A landscape with many valleys, sampled at points; each row gives a point and its height.
From any point a ball rolls to the lowest of the 2 points nearest to it. It stops when none of these is lower. Distance is the straight distance between rows; heights are no part of it.
J_436 (h 44.6): -.15	.13	.03	-.14	-.25	.21	.15	.04	.49	.23	-.05	-.30	.28	.06	.23	.40	.14	-.48	.04	.07	-.01	.14	-.20	.25	-.12	.09	-.19	-.03	.26	-.05	.21	-.14	-.23	-.33	.46	-.03	-.32
J_795 (h 83.6): -.12	.10	.14	-.37	.07	.09	.24	-.08	.03	-.01	.26	-.27	-.10	-.06	.18	-.43	-.30	-.06	.13	.02	-.12	-.03	.28	.03	-.05	-.32	.09	-.34	.13	-.14	.13	.40	-.03	-.25	-.23	-.18	-.05
J_381 (h 75.1): -.17	-.02	.18	-.41	.06	.22	.36	.05	.07	.13	-.01	-.60	.24	-.41	.13	.03	-.46	.00	-.21	.32	.37	.05	-.17	.25	-.34	-.34	.29	-.09	-.01	.12	.19	-.08	-.21	-.30	.22	.02	-.23
J_818 (h 59.3): .07	-.20	.15	.02	.15	.37	.07	.12	.01	.10	-.47	-.25	-.15	.08	-.11	-.08	-.08	.12	-.43	.04	.51	.00	-.25	.01	.01	-.28	.37	.26	-.32	.41	-.04	-.58	.17	.05	-.08	.11	-.11
J_313 (h 59.8): -.10	-.18	.06	.17	-.10	.05	-.04	.29	-.09	.11	-.27	.17	-.26	.33	-.05	-.02	-.07	.04	-.29	.08	.18	.25	-.15	-.02	.12	-.11	.22	-.02	-.56	.05	.02	-.24	.21	-.13	-.19	.36	.02
J_72 (h 76.5): -.09	-.10	.04	-.40	.28	-.29	.18	-.38	-.20	-.04	.14	-.30	-.17	.16	.26	-.24	-.16	.01	.12	-.22	-.26	-.21	.20	-.32	-.06	-.21	.11	-.21	-.03	-.08	-.16	.52	-.48	-.36	-.34	.10	-.04
J_8 (h 47.2): .43	.22	-.27	-.04	-.15	-.04	-.23	.04	.35	-.22	-.25	-.08	.06	-.13	-.18	.21	.06	-.06	.07	.01	.35	-.31	-.25	-.01	.13	.34	-.27	.22	.29	-.28	-.17	-.27	-.08	.47	.26	-.48	.10
J_559 (h 62.9): .31	-.07	.13	-.19	.14	.28	.15	.26	.04	.18	-.31	-.50	-.22	.08	.01	-.23	-.33	.12	-.18	.00	.39	-.20	-.35	-.02	.00	-.43	.15	.23	-.19	.46	-.14	-.59	.26	.06	-.12	.01	-.25
J_546 (h 46.1): -.07	.19	-.04	-.41	-.31	-.14	-.08	.13	.25	.31	.28	.15	.24	.09	-.20	-.10	.26	-.05	.17	.09	-.23	.16	-.37	-.11	-.11	.25	-.19	-.19	.17	-.12	.06	-.16	.13	-.10	.45	.16	-.36
J_306 (h 83.7): .05	.18	.05	-.12	.38	-.30	.23	-.30	-.12	.10	.44	-.25	.09	-.24	.10	-.25	-.06	.09	.56	-.28	-.35	-.18	.30	-.24	-.22	-.18	-.21	-.11	.44	.11	-.38	.46	.06	-.06	-.06	-.27	.01
J_665 (h 35.4): .36	.07	-.16	.18	.11	-.43	-.13	-.07	.09	-.23	.05	.19	.10	-.01	-.33	.19	.24	.19	.08	-.17	-.34	-.26	.02	-.07	-.26	.21	-.18	.38	.25	.09	-.33	.32	-.20	.47	.00	.08	-.08
J_149 (h 46.3): -.14	-.32	.06	.31	.01	.04	.24	-.09	-.36	-.01	-.09	-.09	-.26	.21	.21	.01	-.28	.24	-.30	.13	-.15	.16	.31	-.10	.15	-.16	.34	-.06	-.60	.03	.22	-.04	-.05	-.10	-.31	.31	.27
J_219 (h 63.9): .02	.18	-.24	-.11	-.25	-.23	-.11	.01	.00	.15	-.01	.06	.17	.20	-.07	.06	.36	.11	.19	-.11	-.31	-.01	-.37	-.21	-.06	.22	-.32	-.17	-.01	.03	-.09	-.30	.05	-.14	.36	.26	-.12
J_764 (h 55.1): -.23	.02	-.08	-.05	-.19	.06	.12	-.10	.30	.30	.05	.15	.22	.17	.24	.36	.25	-.38	.26	-.11	-.28	.21	-.25	.03	.00	.26	-.27	-.14	.20	-.10	.25	.11	-.22	-.32	.60	.04	-.08
J_237 (h 45.4): -.17	-.24	.11	.29	.07	.24	.29	-.34	.09	.11	-.17	.22	.01	.11	.49	.59	.03	-.47	.11	-.14	.10	.03	.27	.26	.06	.07	-.01	-.13	-.03	-.08	.31	.36	-.32	-.45	.26	-.01	.23
J_216 (h 54.3): -.01	-.08	.07	.19	.10	.29	-.25	.32	.14	-.14	-.25	.20	-.17	.17	-.13	-.23	.04	.02	-.31	.27	.49	.22	-.15	.03	.33	-.06	.21	.21	-.33	.01	-.03	-.33	.23	.02	-.06	.09	-.10
J_247 (h 79.7): .21	.16	-.23	-.17	-.20	-.21	.00	.02	.14	-.13	.14	.17	.10	-.24	-.36	.00	-.14	-.06	.14	-.09	-.20	.13	-.10	.13	.09	.37	-.09	.06	.31	-.28	.22	.32	.08	.28	.42	-.51	.25
J_715 (h 66.5): .10	.14	.21	-.39	-.07	.31	.20	.28	.30	.11	-.19	-.54	-.02	-.02	.19	-.09	-.32	-.13	-.13	.21	.32	-.26	-.24	.09	-.14	-.41	.05	.05	.00	.24	-.05	-.34	.12	-.03	.01	-.06	-.29
J_832 (h 72.7): -.10	.19	.11	-.12	.15	.31	.31	-.11	.16	-.10	-.18	-.62	.20	-.44	.34	.24	-.33	-.12	-.12	.19	.43	-.18	.06	.18	-.31	-.38	.10	.08	.15	.10	.09	.01	-.28	-.27	.21	-.16	-.04
J_667 (h 62.7): .22	.15	-.34	.10	-.03	.14	.14	.09	-.15	-.14	-.16	-.29	.08	-.04	.04	-.14	.01	.18	-.04	-.07	-.04	-.04	-.05	.10	.13	-.23	-.21	.15	-.02	.21	-.11	-.28	.19	-.06	-.11	.03	.15
J_495 (h 80.8): -.03	.03	.24	-.35	.18	.22	.37	.17	.10	.04	.38	-.42	-.06	-.15	.18	-.34	-.61	-.14	.10	.27	-.06	.05	.13	.20	-.08	-.38	.17	-.37	.06	-.02	.37	.24	-.05	-.35	.04	-.13	-.03
J_516 (h 51.4): .05	.05	-.10	.29	.05	.44	-.36	.10	.17	-.37	-.30	.22	-.15	.03	-.15	-.01	.21	.01	-.26	.37	.55	-.14	-.08	.06	.45	.04	.06	.21	-.13	.03	.08	-.49	-.05	.39	.04	-.04	-.03
J_606 (h 23.2): -.17	-.44	.16	.14	.28	.06	.32	-.28	-.08	.06	-.04	.05	-.05	.13	.36	.24	-.13	-.22	.13	-.07	-.08	-.07	.34	.11	.01	.02	.18	-.28	-.28	-.09	.29	.29	-.43	-.50	.17	.21	.55
J_555 (h 17.9): .06	.05	-.15	.38	.07	.30	-.16	.01	-.26	-.51	-.08	.25	-.11	.00	.04	-.25	.16	.30	-.37	.26	-.12	.17	.23	-.05	.45	-.02	.09	.25	-.06	-.14	.19	-.15	.27	.23	-.24	-.06	.21
J_693 (h 49.3): -.22	-.43	.10	.08	.19	-.12	.32	-.13	-.27	-.03	-.05	-.19	-.25	.07	.27	.08	-.38	.08	-.14	.16	-.09	-.12	.32	-.13	.11	-.04	.34	-.14	-.40	.02	.26	.16	-.51	-.41	-.12	.42	.39
J_99 (h 82.0): -.14	-.36	-.14	.39	-.23	-.23	-.18	.42	-.51	.16	.17	-.05	.08	.21	-.25	.12	-.02	.22	.01	-.10	-.02	.33	-.13	.18	-.03	.03	.19	-.05	-.42	.33	.21	-.54	.37	-.12	-.08	.27	.06
J_620 (h 36.1): -.10	-.01	-.07	.34	-.20	.11	-.13	-.07	-.13	-.26	-.13	.51	-.16	.00	-.06	-.02	.13	.09	-.01	-.07	-.22	.14	.18	.03	.32	.19	.01	-.09	-.11	-.35	.13	.19	.03	.06	-.09	.04	.42
J_639 (h 32.3): -.27	.17	.07	-.21	-.29	.18	-.28	.00	.45	.13	-.33	.00	-.06	.22	.25	.25	.19	-.43	-.14	.04	.18	.02	-.15	.10	.01	.10	-.01	-.03	-.05	-.15	.03	-.01	-.23	-.08	.00	.06	-.37
J_372 (h 87.5): -.16	-.20	-.07	.21	-.28	-.31	-.26	.48	-.28	.31	.23	.36	-.12	.33	-.20	.08	.12	.04	.12	-.06	-.09	.24	-.35	.04	.01	.05	.06	-.33	-.40	.10	.16	-.41	.24	-.19	.05	.38	.09
J_87 (h 57.4): .10	.00	-.12	.34	-.13	-.18	-.06	-.37	-.12	-.12	-.12	.66	-.15	.04	.05	.29	.21	-.06	.12	-.36	-.08	-.15	.07	-.04	.15	.39	-.19	-.04	.15	-.23	-.13	.50	-.08	.11	.15	-.14	.23
J_629 (h 16.6): .20	.10	.00	-.35	-.27	-.19	-.21	.38	.15	.26	.25	-.03	.19	.14	-.36	-.20	.16	.08	.11	.10	.07	.02	-.53	-.13	-.04	.15	-.16	-.08	-.02	.04	-.17	-.60	.36	-.07	.39	.17	-.43
J_257 (h 91.6): -.32	-.26	.16	-.43	-.08	-.03	.18	-.13	.01	.12	.47	.02	-.06	.26	-.20	-.35	.04	-.21	.21	-.12	-.36	.28	.07	.01	-.09	.09	.08	-.51	-.07	-.16	.15	.17	-.02	-.34	-.05	-.02	-.03
J_450 (h 66.4): -.31	-.02	.02	-.10	-.21	.01	-.07	.12	.21	.38	.12	.48	.10	.16	.01	.26	.31	-.28	.23	-.04	-.37	.19	-.36	.03	-.07	.22	-.18	-.33	-.08	-.11	.30	-.03	-.15	-.18	.39	.32	.08
J_599 (h 53.9): .17	.16	-.25	.31	-.25	.04	-.06	-.29	.08	-.11	-.33	.33	-.11	.11	.26	.45	.22	-.22	-.01	-.15	.27	-.21	-.03	.04	.12	.36	-.35	.08	.21	-.07	-.18	.17	.00	-.03	.28	-.21	.11
J_510 (h 33.3): .34	.18	.13	-.05	.11	-.30	-.12	.20	-.22	.06	.17	-.01	.24	-.31	-.21	-.40	-.18	.21	.12	-.02	-.15	-.18	-.06	.05	-.12	-.16	-.19	.15	.21	.28	-.47	-.14	.27	.44	-.50	.04	-.40
J_89 (h 22.5): .07	.26	-.08	-.04	.48	-.02	.26	.09	-.21	.03	.22	-.73	.20	-.45	.13	.02	-.42	.19	.23	.06	.09	-.17	.13	.03	-.31	-.36	.13	-.10	.06	.17	-.01	-.06	-.02	-.44	.20	-.11	.21
J_448 (h 53.3): .02	.01	.10	.13	.32	.60	.01	-.16	-.19	-.22	-.28	-.36	.15	-.45	.12	-.13	.24	.28	-.43	.08	.40	-.13	.01	.08	.02	-.23	.14	.38	.13	.28	.16	-.55	.27	.39	-.03	-.30	.12
J_997 (h 49.5): .31	.15	-.22	.16	-.05	.31	-.36	.01	.25	-.32	-.37	.00	-.06	-.07	-.13	.05	.18	.06	-.09	.09	.42	-.39	-.13	-.03	.44	.18	-.16	.25	.10	-.08	-.09	-.49	-.16	.47	.02	-.19	.06
J_261 (h 44.2): .26	.19	.24	-.10	.05	-.09	-.48	-.02	.40	-.13	-.05	-.14	-.02	-.44	-.13	.20	.02	-.07	.07	.25	.51	-.46	.13	-.02	-.07	.09	-.25	.30	.35	-.05	-.31	-.19	-.16	.71	-.32	-.28	-.33
J_695 (h 55.9): -.02	-.21	.12	.25	.38	.47	.00	-.13	-.26	-.11	-.41	-.14	.00	-.12	.01	-.13	.21	.27	-.62	.14	.35	.05	-.09	.02	.13	-.18	.45	.41	-.26	.32	.09	-.64	.23	.34	-.16	.00	-.01
J_896 (h 64.2): -.19	-.34	-.06	.07	.06	-.22	.12	-.41	-.34	.01	.06	.19	-.15	.30	.14	-.19	.14	.02	.31	-.39	-.43	.05	.30	-.11	.11	.07	-.03	-.38	-.26	-.15	-.10	.25	-.17	-.19	-.31	.13	.34
J_592 (h 22.6): .38	.22	-.14	.01	.04	-.32	-.08	.03	-.12	-.14	.06	.04	.24	-.31	-.31	-.15	-.02	.25	.09	-.13	-.23	-.21	-.04	.03	-.12	.07	-.20	.27	.28	.04	-.44	.07	.06	.52	-.22	-.06	-.13
J_417 (h 76.3): -.14	-.35	-.15	.29	.01	.08	-.19	.12	-.56	.06	-.12	-.18	.27	-.05	-.15	.07	.08	.34	-.28	-.07	.24	.30	-.15	.19	.02	.00	.25	.09	-.39	.38	.09	-.66	.37	.13	-.14	.20	.12
J_756 (h 25.8): .08	-.13	.03	.39	.24	.29	.01	.04	-.32	-.27	-.14	.10	-.23	.18	.21	-.35	-.04	.28	-.58	.31	-.06	.27	.13	-.17	.31	-.18	.33	.38	-.34	.01	.11	-.29	.38	.13	-.41	.03	.01
J_549 (h 69.9): .11	.26	-.02	-.25	-.03	.22	.30	.04	.33	.02	-.17	-.70	.11	-.12	.37	.15	-.16	-.13	.07	.05	.24	-.33	-.12	.05	-.23	-.37	-.12	.03	.19	.20	-.11	-.21	-.10	-.22	.18	-.15	-.05
J_62 (h 73.7): .05	-.45	.26	-.07	-.04	-.24	.12	.33	-.09	.14	.06	-.22	-.45	.23	.05	-.37	-.63	.22	-.23	.02	.15	.38	-.12	-.15	-.12	-.25	.30	.11	-.42	.06	.13	-.07	.21	-.48	-.09	.02	-.16
J_633 (h 38.5): .11	.24	-.09	.12	.40	.22	.30	.08	-.22	-.16	.13	-.60	.06	-.34	.28	-.17	-.40	.27	.03	.12	.03	-.12	.22	.10	-.03	-.55	.00	.05	-.02	.16	.06	.02	.15	-.16	-.09	-.14	.26
J_536 (h 69.4): -.29	-.04	.11	.00	-.13	-.19	-.33	.01	-.10	.27	-.14	.65	-.15	.17	.13	.12	.40	-.09	.18	-.25	-.22	-.04	-.13	-.10	-.01	.10	-.01	-.27	-.25	-.16	-.17	.18	-.20	.10	-.20	.45	.03
J_950 (h 54.0): -.18	-.19	.04	.19	-.05	-.21	-.05	-.28	-.30	-.05	-.03	.39	-.12	.09	-.15	-.12	.22	.09	.07	-.32	-.41	.05	.31	-.07	.09	.13	.10	-.11	-.19	-.05	-.19	.31	-.14	.10	-.59	.31	.11
J_704 (h 42.5): .18	.17	.01	.15	-.15	-.25	-.30	-.33	.19	-.21	-.12	.15	-.07	-.12	.02	.44	.24	-.11	-.08	-.18	.26	-.28	.19	-.14	-.17	.37	-.29	.35	.38	-.03	-.36	.30	-.23	.32	-.09	-.18	-.14
J_419 (h 37.9): -.10	.16	.16	-.38	-.28	.23	.08	.15	.51	.24	-.08	-.31	.10	.14	.23	.11	-.08	-.48	-.15	.19	.10	.11	-.24	.21	-.16	-.09	-.01	-.08	.06	-.06	.16	-.10	-.17	-.23	.15	.02	-.61
J_186 (h 68.3): -.01	-.09	-.27	-.06	-.09	.00	-.07	.27	-.17	-.07	.10	-.15	.43	-.38	-.50	.21	.05	.24	-.13	.03	.03	.16	-.23	.31	.00	.12	-.07	.11	.06	.22	.18	-.46	.38	.11	.43	.01	.34
J_504 (h 61.3): -.11	.05	-.03	.03	-.15	-.22	-.18	-.20	.08	-.10	.02	.43	.01	-.08	-.29	.08	.23	.05	.09	-.23	-.23	.01	.08	-.03	-.02	.33	-.09	-.05	.20	-.19	-.08	.45	-.17	.19	.07	-.03	.08
J_911 (h 45.5): .37	.30	-.05	-.05	-.09	-.08	-.28	-.10	.31	-.17	-.05	-.05	-.02	-.50	-.07	.27	-.11	-.10	.05	.05	.42	-.29	.03	-.09	-.05	.32	-.37	.26	.43	-.33	-.18	.01	-.08	.55	-.05	-.64	-.04
J_424 (h 72.5): .04	-.39	-.30	.42	.11	.07	.00	.07	-.49	.00	-.11	-.22	.05	.28	.08	-.17	-.28	.24	-.26	-.06	.16	.28	-.17	.05	.02	-.09	.29	.33	-.53	.47	.11	-.70	.27	.11	-.47	.18	-.11
J_329 (h 49.4): .03	.01	.18	-.19	.00	-.20	.02	-.10	.29	.02	.30	.02	.10	.00	-.03	.15	.31	-.02	.22	-.08	-.36	-.19	.20	-.23	-.37	.16	-.36	.32	.54	.23	-.16	.50	-.19	.20	.09	.03	-.23
J_530 (h 77.1): .23	.12	-.33	-.25	-.10	-.17	-.25	.37	.21	-.08	.12	.12	.26	-.09	-.54	.01	-.10	.01	.00	.18	.00	.02	-.30	.22	.13	.28	-.06	-.02	.10	-.38	.15	-.06	.13	.40	.47	-.28	.10
J_177 (h 26.4): -.08	.00	-.01	.54	-.05	.26	-.23	.05	-.15	-.26	-.29	.55	-.19	.04	.07	.02	.21	.09	-.20	.24	-.06	.12	.16	.02	.40	.01	.19	.05	-.36	-.22	.15	-.10	.10	.20	-.16	.22	.31
J_123 (h 60.8): .21	.12	-.25	-.01	.50	-.10	.46	-.24	-.10	.23	.36	-.18	.11	.29	.17	.19	-.01	-.30	.32	-.05	-.05	-.12	.15	-.22	-.06	.07	.01	-.19	.35	.12	-.04	.31	-.07	-.69	.44	-.17	.22
J_505 (h 80.1): .13	.12	-.19	-.06	.39	-.26	.19	-.34	-.34	.03	.28	-.30	-.02	.11	.23	-.24	-.13	.01	.35	-.38	-.26	-.16	.28	-.34	-.05	-.17	-.01	-.15	.16	-.01	-.32	.45	-.22	-.39	-.17	-.11	.04
J_879 (h 50.5): -.03	.20	.04	.21	.32	.49	.26	-.17	-.14	-.20	-.11	-.48	.25	-.57	.21	.00	.00	.24	-.17	.07	.38	-.07	.16	.14	-.10	-.33	-.05	.27	.22	.17	.08	-.22	.30	.14	.11	-.47	.25
J_575 (h 84.4): -.14	-.02	.17	-.37	.01	-.06	.24	-.36	.21	.15	.50	-.06	.18	-.25	-.07	-.10	.02	-.32	.49	-.12	-.42	.16	.07	-.14	-.15	.26	-.23	-.11	.64	-.02	.01	.50	-.07	.02	.40	-.45	-.12
J_245 (h 45.8): -.08	.11	.03	.13	.48	.34	.21	-.07	-.32	-.17	.22	-.51	.25	-.61	.21	-.13	-.22	.36	-.12	.17	.09	.08	.32	.15	-.06	-.45	.11	.08	.12	.10	.26	.01	.39	-.06	.01	-.35	.38
J_32 (h 57.7): -.11	.01	-.08	-.09	-.24	.05	-.05	.33	.11	.14	.07	.04	.25	-.05	-.42	.21	.17	.02	-.09	.13	.06	.18	-.32	.30	-.10	.08	-.03	-.09	-.07	.16	.18	-.48	.24	-.13	.40	.21	.10
J_229 (h 76.7): .26	.14	-.34	.00	-.19	-.23	.15	-.12	.06	.04	-.11	.09	.15	.19	.07	.33	.29	.00	.21	-.17	-.07	-.13	-.42	-.20	.00	.35	-.45	-.01	.25	.08	-.28	-.10	.04	-.06	.66	-.03	.10
J_369 (h 27.6): -.25	-.09	.39	-.01	-.10	.13	-.11	-.09	.04	-.12	-.15	.39	-.27	.11	-.12	-.27	.01	-.05	-.21	.08	.12	.18	.40	-.13	.10	-.04	.42	-.02	-.17	-.26	-.03	.36	.04	.09	-.52	.02	-.20
J_509 (h 87.0): -.24	-.10	-.03	-.34	-.03	.01	.19	-.29	.18	.14	.33	.07	.06	.05	-.04	-.19	.15	-.31	.36	-.14	-.41	.26	.07	.00	-.04	.19	-.16	-.32	.34	-.15	.17	.34	-.15	-.25	.22	-.22	.06
J_925 (h 45.7): .28	.22	-.15	-.04	.59	-.09	.37	-.02	-.11	.07	.37	-.54	.11	-.10	.14	.06	-.33	-.10	.32	-.04	-.06	-.21	.16	-.16	-.30	-.14	.16	-.15	.24	.13	.04	.18	-.13	-.77	.32	-.12	.28
J_816 (h 72.0): -.14	-.20	-.14	-.06	.08	-.31	.17	-.31	-.39	.00	.02	-.16	-.23	.34	.25	-.23	-.14	.11	.13	-.26	-.35	-.05	.28	-.21	.12	-.09	.16	-.28	-.34	-.08	-.04	.26	-.39	-.28	-.47	.21	.07
J_58 (h 26.9): -.39	.06	.17	.01	-.23	.07	-.34	-.03	.20	.23	-.44	.44	-.26	.29	.34	.30	.22	-.37	-.04	-.03	.11	-.06	-.09	.03	.06	.01	.12	-.17	-.31	-.25	-.01	.15	-.22	.05	-.20	.34	-.07
J_951 (h 86.3): -.02	.25	.22	-.30	.09	-.15	.16	-.01	-.10	.14	.30	-.19	.08	-.29	-.02	-.42	-.20	.17	.35	-.06	-.26	-.08	.24	.02	-.14	-.31	-.14	-.25	.32	.02	-.16	.30	.22	.05	-.23	-.23	-.14
J_631 (h 73.6): .24	-.03	-.43	.00	.05	.00	-.15	.36	-.05	-.25	.09	-.04	.32	-.23	-.51	.14	-.12	.16	-.19	.07	-.08	.06	-.21	.25	.20	.18	-.11	.22	.05	-.04	.33	-.21	.36	.36	.52	-.18	.47
J_674 (h 32.9): -.06	.03	.26	.05	-.02	.02	-.36	.08	.13	-.21	.02	.40	-.12	-.16	-.32	-.23	.04	-.04	-.16	.31	.37	.13	.34	.05	.13	.04	.24	.15	.04	-.20	-.05	.22	.04	.29	-.34	-.16	-.36
J_518 (h 45.9): .00	.05	-.23	.27	-.13	-.03	-.03	-.17	-.33	-.17	-.25	.27	-.07	.09	.05	-.19	.09	.18	-.04	-.24	-.26	.12	.17	-.06	.28	.04	.00	.01	-.18	-.17	-.13	.11	.02	.04	-.40	.21	.14
J_201 (h 36.3): .11	.18	-.08	-.03	-.04	-.07	-.38	.12	.06	-.26	-.05	.25	.04	-.24	-.40	-.15	.03	.12	-.09	.16	.20	-.15	.09	.09	.10	.14	-.02	.13	.14	-.29	-.14	.12	.00	.45	-.11	-.21	-.15
J_710 (h 77.9): .00	.04	.34	-.33	-.01	.26	.35	.29	.26	.22	.17	-.38	.10	-.18	.21	-.15	-.57	-.25	-.16	.33	.15	.18	-.09	.34	-.21	-.43	.16	-.18	.04	.06	.33	.06	.03	-.36	.15	-.11	-.37
J_870 (h 42.4): .40	.18	.32	-.02	.12	-.23	-.32	.24	.44	-.09	.08	-.15	-.01	-.13	-.06	.20	.01	-.02	.16	.36	.09	-.51	.04	-.02	-.20	.04	-.32	.34	.45	.18	-.34	.00	-.06	.66	-.30	-.01	-.39
J_723 (h 57.0): -.08	-.19	.17	-.18	.01	-.26	-.01	-.08	.10	-.03	.39	.23	.00	.03	-.39	-.05	.34	.07	.17	-.16	-.49	.00	.19	-.10	-.27	.18	-.09	-.01	.22	.17	-.10	.39	-.13	.16	-.09	.17	-.11
J_364 (h 43.9): .06	.07	-.11	-.11	-.13	-.05	-.31	.48	.25	.09	.10	.28	.16	.17	-.46	.03	.13	-.03	-.03	.21	.24	.13	-.51	.16	.14	.18	-.01	-.11	-.15	-.10	-.04	-.40	.10	.06	.41	.13	-.11
J_349 (h 82.2): .12	.14	-.02	-.33	-.16	-.33	.14	-.15	.16	.09	.35	.04	.19	-.28	-.22	-.03	.01	-.05	.36	-.09	-.35	.12	-.17	-.17	-.16	.32	-.25	.03	.54	-.15	.01	.36	.09	.23	.53	-.43	.00
J_972 (h 54.2): .06	.16	-.24	.03	-.11	.02	.22	-.04	.05	-.07	-.12	-.13	.06	.08	.14	.03	.10	-.01	.04	-.11	-.03	.00	.10	.08	.03	-.09	-.22	-.02	.12	-.01	.03	.10	.02	-.31	.13	-.05	.20
J_691 (h 67.5): -.13	-.45	.08	.09	-.09	-.21	.20	.22	-.14	.18	-.16	-.06	-.50	.40	.08	-.05	-.55	.18	-.37	.09	.12	.19	-.17	-.17	-.01	-.18	.32	.04	-.59	.07	.03	-.09	-.03	-.34	-.17	.35	-.10
J_565 (h 77.6): -.27	-.18	.03	.10	-.28	-.06	-.15	.30	-.10	.46	.24	.51	-.16	.17	-.03	.18	.25	-.18	.26	-.06	-.33	.19	-.31	.08	-.04	.06	-.02	-.44	-.29	-.07	.33	-.15	.03	-.16	.13	.46	.35
J_660 (h 51.0): -.14	.02	-.02	.25	-.18	.11	-.01	-.31	.15	.06	-.28	.40	-.16	.23	.56	.48	.18	-.42	.06	-.21	.19	-.06	.12	.11	.09	.23	-.26	-.06	.04	-.16	.07	.33	-.16	-.26	.21	-.08	.09
J_823 (h 40.0): .35	.13	-.20	.19	.04	-.31	-.35	-.15	.13	-.31	-.18	.18	.08	-.14	-.37	.26	.16	.12	.03	-.12	.16	-.27	.07	-.01	-.08	.29	-.15	.31	.18	-.20	-.29	.19	-.25	.60	.04	-.21	-.06
J_991 (h 64.6): -.22	-.10	.15	.02	.03	-.33	-.30	-.01	-.05	.17	.18	.56	.01	.19	-.30	.17	.45	.09	.15	-.21	-.41	.00	-.08	-.22	-.23	.22	.00	-.07	-.05	.13	-.16	.27	-.25	.20	-.07	.47	-.12
J_767 (h 34.1): -.08	-.19	.12	.36	-.03	.12	.00	.05	-.29	-.11	-.03	.26	-.33	.27	.07	-.34	-.14	.24	-.41	.11	-.11	.36	.28	-.20	.33	-.11	.39	.02	-.52	-.14	.07	.00	.26	.03	-.49	.12	.08
J_916 (h 39.2): .34	.14	.43	-.11	.14	-.20	-.21	.29	.14	.06	-.03	-.06	.04	-.15	-.14	-.19	-.08	.02	.11	.21	.14	-.35	-.05	.03	-.13	-.22	-.14	.24	.27	.33	-.58	-.12	.16	.52	-.43	.05	-.53
J_143 (h 21.4): -.35	.05	.21	.13	-.23	.21	-.30	.01	.23	-.02	-.29	.48	-.24	.13	.06	.04	.10	-.24	-.20	.19	.25	.18	.14	-.04	.19	.06	.32	-.08	-.25	-.34	.09	.18	-.14	.05	-.31	.10	-.21
J_176 (h 44.9): -.06	.10	.06	-.10	-.12	-.23	-.06	-.35	.15	.05	.04	.15	.13	.09	.16	.40	.33	-.14	.09	-.26	.02	-.14	.07	-.26	-.24	.33	-.35	.21	.52	.04	-.32	.43	-.20	.08	.19	-.17	-.20
J_354 (h 45.6): -.12	.01	-.04	-.05	-.05	.05	.22	-.20	.01	-.12	-.22	-.03	-.14	.18	.32	-.03	-.01	-.06	-.02	-.14	-.06	-.04	.24	-.03	.12	-.17	.00	-.14	-.04	-.15	.08	.36	-.19	-.32	-.14	.06	.14
J_798 (h 35.9): -.19	-.13	.17	-.15	-.16	.12	.17	-.04	-.01	-.03	-.06	.07	-.30	.22	.09	-.29	-.18	-.02	-.22	.04	.01	.14	.24	-.08	.08	-.13	.31	-.15	-.24	-.21	.11	.32	-.04	-.18	-.37	.09	-.02
J_311 (h 88.5): -.40	-.34	.15	-.12	-.19	-.13	.05	.06	-.13	.31	.36	.30	-.18	.44	-.10	-.12	.15	-.14	.26	-.14	-.38	.26	-.05	-.05	-.05	.12	.05	-.60	-.35	-.11	.26	-.06	.01	-.27	-.09	.24	.20
J_283 (h 68.4): .19	-.01	-.44	.28	.09	.16	.12	-.03	-.39	-.16	-.08	-.33	.12	.05	.16	-.22	-.17	.24	-.13	-.09	-.02	.09	-.07	.08	.10	-.21	-.03	.26	-.30	.36	-.04	-.54	.16	.08	-.45	.14	.02

Where does a ball stop that starts at each point below?
J_311 | J_143
J_530 | J_629
J_306 | J_555
J_99 | J_143
J_951 | J_89
J_372 | J_143
J_559 | J_89
J_504 | J_592

Call two points neighbours if one is among the 2 nearest of the other. Go from one point of each pair to the other, from neighbour to neighbour, staying as low as possible. Name the highest point that can't be avoided.
J_143, J_89 | J_505
J_606, J_629 | J_229
J_592, J_143 | J_823
J_555, J_606 | J_693
J_592, J_606 | J_504
